Each row is a point on a tangle of strands that fork, close into loops and nearly touch. The rows are in no order.
In the rows, zero is written as 128.
Points whose rows are less than 106 apart are linked; no others are. Some points are linked to none.
Tiz: [143  92 161 131  73  88 131 140  66 113 188 123 134 136 117 113 161 128
 116 149 109 141 121 141]
Vuk: [157 160  97 144 135 135 184  53 154 186 172  83 144 109 120 125 152  95
 131 132  60 137 112 162]
ganid: [167  85 114 145  92 126 123 119 116 116 121 124 193 145 152 123 195 111
 130 101 108 165 126 132]
zilu: [ 93 108 102 129  76 115 106 162  75 146 130  75 106 102 117 126 137 184
  90 166 173 140  90  90]
zevi: [152 111  81 122 182 178 122 100 193 157  74 133 161 152 145 128 125  84
 142  99 103 120 142 132]
las: [112  85 103 101 114 142 101 175 112 118  58 111 184 132 118 122 126 139
 126 116 161 129 126  93]
Bemu: [102  95  96 131 100 128 114 177 125 136  78 105 147 133 103 135 135 164
 118 126 168 136 115  87]
zasi: [117 133 160 144 119 133  78 161 140  74 104 180  74 151 123 154 122 147
 138 119 133 128 148 120]
Det: [140 125 154 128  89 123 111 104 117 142 201 112  96 104 114 134 134 131
 131 167  72 156  99 132]
meku: [100 188 132 187 140 115 172 113 125 134 141 142  62 142 145 136 132 145
  89 140 155 102 169 186]
votob: [131 142 160  85 161 154 109  90 137  92 111 128 162 132 152 136 115 118
 124  91 115 153 114 107]
zadeg: [127 146 109 139  68 151  51 120 155 126 129 102  88 112 140 174 150 141
 127 143  85 179 108  89]
kanur: [109 204 120 144 172 143 157  61 178 160 154 107  81 102 122 157  97 111
 138 151  86 121 124 162]
loga: [102 135 171 131 103 117  83 165 109  81 134 177  80 137 117 137 102 165
 128 128 164 102 155 120]
dof: [158 141  81 165 110 141 144  69 157 165 138  85 154 137 137 133 171 102
 129 108  77 155 113 144]
danag: [123 171 164 147 118 124 137 103 118  87 150 142  88 144 149 148 146 137
 115 105 109 138 150 143]
zel: [118 143 106 172  74 142  70 123 188 138 135 120  52 125 114 168 147 146
 144 151  87 150 131 124]
zal: [130  66 123 120 121 112 126 165 113 164 162 128 136 115  98  94 114 127
 146 182 120 120 103 118]
guze: [123 125 156 113 150 136 104 120 131 109 152 149  99 123 109 125  98 124
 139 144 111 132 114 130]
kuz: [174 121 155 111 162 138 188  93 130 121 120 133 191 143 129 120 166  83
 139  65  97 136 139 154]
fek: [ 95 201 147 144 154 108 157  78 105 137 180 118  75  92 150 117  94 160
  92 180 154 114 124 160]
Suni: [181 122 169  83 149 164  81 106 188  99  94 148 172 140 150 162 139  83
 166 109  64 161 116 104]
vukes: [135 148 191 149 113  88 205 145  64 128 181 154 106 130 122 119 156 140
 105 150 131  95 172 190]
pasu: [112 156 137 177  95 113 165 111  90  83 144 133 113 160 150 141 170 137
  91 101 144 123 165 149]
logot: [ 62 150 114 123 103 142  79 144 102  96  74 103 103 119 141 152 102 176
  95 113 203 119 117  68]
basu: [101  85  81 123 116 114 149 193 129 190  82 102 131 124  82 116 133 163
 117 156 181 124 124 106]
vus: [165 100 152 120 147 131 126 138 145  91 111 185 159 157 122 135 159 106
 160  91 118 127 154 146]
duz: [139 179 179 124  84 126 103  99  96  87 155 140  62 145 153 175 153 148
 107 121 105 154 135 132]
gul: [138 149 114 178 147 135 178 103 147 127 119 141 119 162 136 131 154 113
 129  75 133 118 171 169]
memef: [145 100  82 134 127 167  97 157 186 145  35 134 150 141 140 153 161 116
 146 109 136 147 136 112]
samo: [142  98  84 170  65 128 106 131 132 166 125  90 119 129 126 152 187 136
 124 144  95 169 123 120]
masim: [133  78  76 135 120 144 120 144 157 205 104  77 129 115 101 118 140 128
 138 164 112 150 102 114]
zegat: [155 167 164 154 146 146 140 108 184 121 122 174  71 147 112 174 161 114
 166 102  87 135 169 159]
Gopa: [ 85 201 133 141 185 104 186  88 121 131 154 118 115  98 160  92  77 159
  96 157 189  91 136 146]
Doti: [129 153 180 148 156 122 153 143 141 134 148 182  77 137  98 130 111 132
 144 126 133  96 168 180]
nud: [ 93 181 150 171 179 118 167 122 133 133 144 169  74 133 123 122 101 144
 120 134 166  88 163 172]
rogo: [117 153 106 206 122 108 191 129 123 148 157 135  81 144 136 126 156 137
 105 138 157  97 169 177]
gop: [131 112 172 112 125  90 138 179  86 123 170 183 116 124  87  98 103 139
 143 148 143 104 134 145]
Surik: [139  75  87 105 157 162 109 138 169 197  84  94 174 114 119 121 117 109
 122 145 106 141  93  97]
datev: [146  64 128  80 138 120 118 146 104 138 137 130 188 120 114  88 103 113
 143 153 123 123  96 109]
Gif: [ 66 157  90 154 112 128 109 140 106  86  75 107 101 133 153 141 127 166
  94  96 197 127 146 101]
tonu: [124 171 172 136 149  91 200 125  84 132 175 143 120 112 127 114 136 142
 109 138 154  98 153 177]
Bazu: [141 109 189  96 154 104 168 151  97 129 184 159 143 111  90  87 102 121
 144 154 116  97 125 150]
Tuli: [ 99 191 151 138 160  89 200 113  89 119 160 129 147 107 153 103  96 144
  97 139 177  87 151 155]
Gumad: [ 90 162  80 146 185 113 179 144 136 149 110 120 133 115 141  90  76 142
 122 135 211  90 135 119]
Muz: [121 124 129 151 127 109 164 152 103  87 122 163 148 152 126 110 129 125
 132  84 170  96 176 142]
tanu: [129 120 160  71 111 143  44 134  94  62 112 137 131 120 152 142  99 148
 120 113 142 149  86  72]
Fakuf: [151  69 138  67 142 158  77 146 128 118  83 134 206 126 146 129 115 103
 132 116 115 155 101  73]
vesa: [139  94 157 101  92 106  83 179  92  57 108 174 157 140 121 131 132 139
 145 122 147 127 137 104]
zud: [131 145 125 142 112 121 124  97 111 151 189 110  91  99 129 120 127 134
 108 172 102 146 106 142]
Bigob: [109 134 113  89  99 146  64 101  79 116 132  73 113  97 167 135 115 157
  89 121 147 153  65  81]
pitu: [140 114 170 134  88  87 183 147  48 101 192 139 144 136 113 116 165 135
 108 136 129 120 149 156]
nom: [ 73 142 117 152 103 114 114 174 112 138 130 127  58 113 121 109 100 177
 110 167 169 108 134 117]
kava: [120 130 110 133 179 129 169 110 146 159 134 121 140 126 128 100  98 110
 126 120 134 114 122 145]
vuz: [150  78 168 107 109 143  48 166 145 103 114 168 115 134 113 138 133 140
 162 150 104 154 115 106]
Digop: [156  77 153 108 115 145  59 161 174 137 124 163 112 127  98 150 129 114
 170 161  72 146 122 122]
runal: [106 132  99  84 158 165 101  89 160 155 108  75 163 100 165 113  78 116
 108 141 100 148  75  96]
giba: [101 152  83 150 146 114 193 109 114 117 114  85 185 131 164 108 118 119
  92  73 184 105 137 126]
mabo: [100 163 108 142 200 122 162 103 150 154 137 117 113 117 146  95  68 135
 119 152 170  96 121 141]
mebup: [174  98 143 112 145 141  95 139 170 106  90 168 169 160 140 144 149  99
 165 109  93 153 140 129]
domeb: [ 85 143 109  94 158 153  92 109 138 139 113  88 120 104 149 113  61 139
 102 155 144 130  82  95]
kaz: [100 123 130  92 107 143  51 158 110  79  69 121 121 118 137 147 102 167
 118 108 173 137 107  67]
sapet: [161 111 118 141 125 123 161 108 119  98 118 120 194 157 151 124 177  98
 133  71 114 149 143 145]
fotu: [181 142  95 151 117 153 128  96 215 150 113 137 114 136 102 173 167  93
 181 119  57 135 135 143]
mumu: [166  89 158  81 107 135  75 124 113  78 113 127 203 142 149 133 149 102
 142 111 101 166  94  97]
Tutub: [141 147 100 203 132 124 199  93 141 165 142 123 106 155 129 123 162 106
 119 111 134  99 169 189]
zameg: [111 135 129 100 145 109 157 136 105  61 108 150 192 144 135 117 111 112
 127  68 172 102 165 122]
rusu: [140  96 127 145 127 131 133 163 128 103  88 163 154 164 120 118 141 117
 147  93 153 112 161 141]
sipu: [ 92 122  99 116  91 138  87 125 100 157 119  50 108  95 131 133 134 169
  78 145 141 163  80  92]
big: [123 110  76 143 119 106 179 134  98 129 109 100 199 145 144 104 138 113
 116  85 169 109 140 127]
pem: [155 105  94 161  62 129  99 126 140 127 113  91 155 147 144 147 196 132
 124 122  94 175 131 122]
Pugug: [127 117 130 140 162 128 142 159 160 158 128 175  89 145 102 111  93 122
 163 144 145  87 142 156]
rugut: [120  88  96  80 151 163  92 125 144 177 104  77 167 108 133 109  95 110
 116 155 103 155  71  92]
bagof: [153 113 134  88  97 126  91  95  73  88 135  92 206 129 169 137 154 124
 112 100 110 168  86  97]
gasag: [ 84 160 120 164 145 118 108 138 136 150 144 134  44 125 126 118  97 166
 120 177 147 109 133 139]
gezib: [105 166  90 153 172  92 188 157 123 131 119 148 150 131 140  91  80 130
 126 112 205  70 165 134]
foz: [123  73 149 101 110 110  99 190  96  96 137 168 134 126  96 111 101 140
 150 133 141 111 127 111]
dup: [141 121 174  50 133 145  57 107 100  90 151 123 124 110 144 132  85 134
 122 132 111 156  75  86]
lum: [166 142 162 116 169 140 184  99 142 139 129 154 148 133 119 133 170  82
 154  90  87 133 145 168]
topig: [147 115 161 120 105 147  47 159 155  72 101 163  98 148 125 168 143 141
 152 134 122 158 127  96]
Zosa: [105 159 130 174 110 134 108 126 159 133 145 136  38 129 114 149 116 142
 123 154 112 123 142 144]
Famus: [149 190 181 116 136 140 183 104 147 167 152 143  79 105  91 160 165 103
 159 131  56 130 158 174]
kam: [112 143 115 187  86  85 170 143  87 112 156 137 110 162 140 128 160 142
  93 122 162  92 176 162]
beziz: [ 80 168 140 120 123 102 122 158  99  75 126 166 113 125 129 127  73 157
 128 106 191  92 162 115]
Kasom: [143  57  74 119 135 123 153 195 136 197  86 120 151 137  88  98 130 131
 143 159 164 114 123 105]
Mivet: [ 72 143 104 146  91  97 127 161  75 131 139  95  90 108 128 120 117 181
  95 162 190 115 119 107]
botin: [183 139  99 149  89 139 130  73 178 158 138 101 149 132 120 169 175  95
 163 123  44 149 124 134]
geli: [124 144 137 116 182  92 205 156 115 125 140 161 176 127 116  81  80 116
 145 106 186  70 159 148]
fum: [160 157 173  87 162 152 113  89 162  78 106 135 159 146 151 163 130 101
 145  85  77 172 121 109]
Zas: [126 187 101 153 171 146 194  43 173 174 157 100 122 102 136 139 136 100
 126 126  93 126 129 169]
Vuba: [134  92 109 140 160 154 107 157 185 174 101 146  93 127 104 125  99 115
 152 152 123 110 133 140]
Sedog: [136 193 149 129 133 141 143  84 171 155 179 126  61 101 100 158 131 119
 144 159  57 123 129 170]
tisem: [132  93  70 128 145 117 190 150 120 142  85 126 215 143 130  84 132  98
 139  82 173  96 152 125]
Tef: [149  60  86 121 142 118 171 176 125 162  83 129 200 143 105  85 121 106
 150 114 173  95 137 115]
demuf: [122 123 139  92 170 135 128 115 118  77 103 143 180 136 142 119 113 109
 131  81 132 122 125 116]
pado: [120 131 119 136 108 147  79 107 148 113 111 112 106 132 152 158 132 145
 120 112 111 155 106 104]
raz: [129 123  95 114 193 160 152  89 172 159 106 116 171 140 144 104 103  88
 139 113 114 121 117 130]
dute: [156  91 149 126  72 116 100 130 105 125 184 113 123 124 110 134 168 130
 130 166  69 156 107 129]
sedu: [132  89  75 168  85 130 119 150 158 204 124  99  99 119  97 134 165 130
 137 168 113 142 124 137]
vutu: [154 138 192  98  87 115  96 110  71  65 165 138 115 133 149 152 154 140
 106 111 114 159 116 110]
pibe: [157  87 168  78 158 113 160 139  94 139 168 136 178 126 105  80 108  99
 144 141 110 115 103 137]
vod: [ 84 143 115 107 148 149  73 121 169 165 128 103  73  91 129 131  67 148
 126 170 126 131  84  98]
fot: [ 71 171 113 133 120 113 131 140  93  62  99 135 124 129 148 132  88 147
 104  88 201  90 156 105]
tofan: [161 135 130 146 127 143 110 109 200 129 121 163  99 146 116 170 157 109
 171 125  73 140 150 148]
voze: [138  62 128  81 117 134 107 169 107 126 101 113 202 121 124 106 127 116
 139 132 135 130 103  92]
rupo: [140 179 180 123 162 127 196  97 121 147 158 141 103 110 122 141 163 111
 134 117  83 138 149 174]
faluf: [114 161 124 116 102 138  72  86 103 104 142  93  98 109 166 151 120 139
  91 117 128 155  95  98]
zakiv: [108 188 141 149 136 120 145  79 119 147 188 103  68  94 136 133 114 145
 101 188 112 126 127 159]
Meniz: [154 121 156  95  75 112 109  97  61  81 160 104 172 139 164 136 170 132
  98  99 115 165 103 108]
Bosab: [147  62 124 108 151 160  87 181 191 178  97 153 122 127  95 127 114  99
 166 165  97 126 121 118]
Meze: [160  53  94 132 130 103 148 180 134 197 144 138 140 125  81  83 135 114
 158 170 146 119 120 131]

A piece is all that can be reached along the links. How many separate loops has the piece of each point below (a circle has one, a figure eight two, a Y none), and how many tips (points with one link)?
tisem => loops 1, tips 4
sapet => loops 0, tips 2
fum => loops 1, tips 0
fek => loops 1, tips 2
Zosa => loops 1, tips 0

A fork is a point with three links, a tip a point with one. Leave the first point through the second and follow the links. Name the first fork or tip that comes.
loga; zasi => rogo
ganid; pem => vod
fot; Gif => dup
dute; Tiz => Gopa

Name the points in between on the shortest way along the links from the first point to the second, in order.
pasu; pibe => danag, duz, vutu, Meniz, bagof, mumu, Fakuf, voze, datev
zasi; Tutub => topig, vuz, Digop, Bosab, Vuba, Pugug, Doti, nud, meku, rogo
tofan; sapet => fotu, botin, dof, Vuk, Zas, kanur, Sedog, Famus, rupo, lum, kuz
dute; Gumad => Det, zud, zakiv, fek, Gopa, mabo
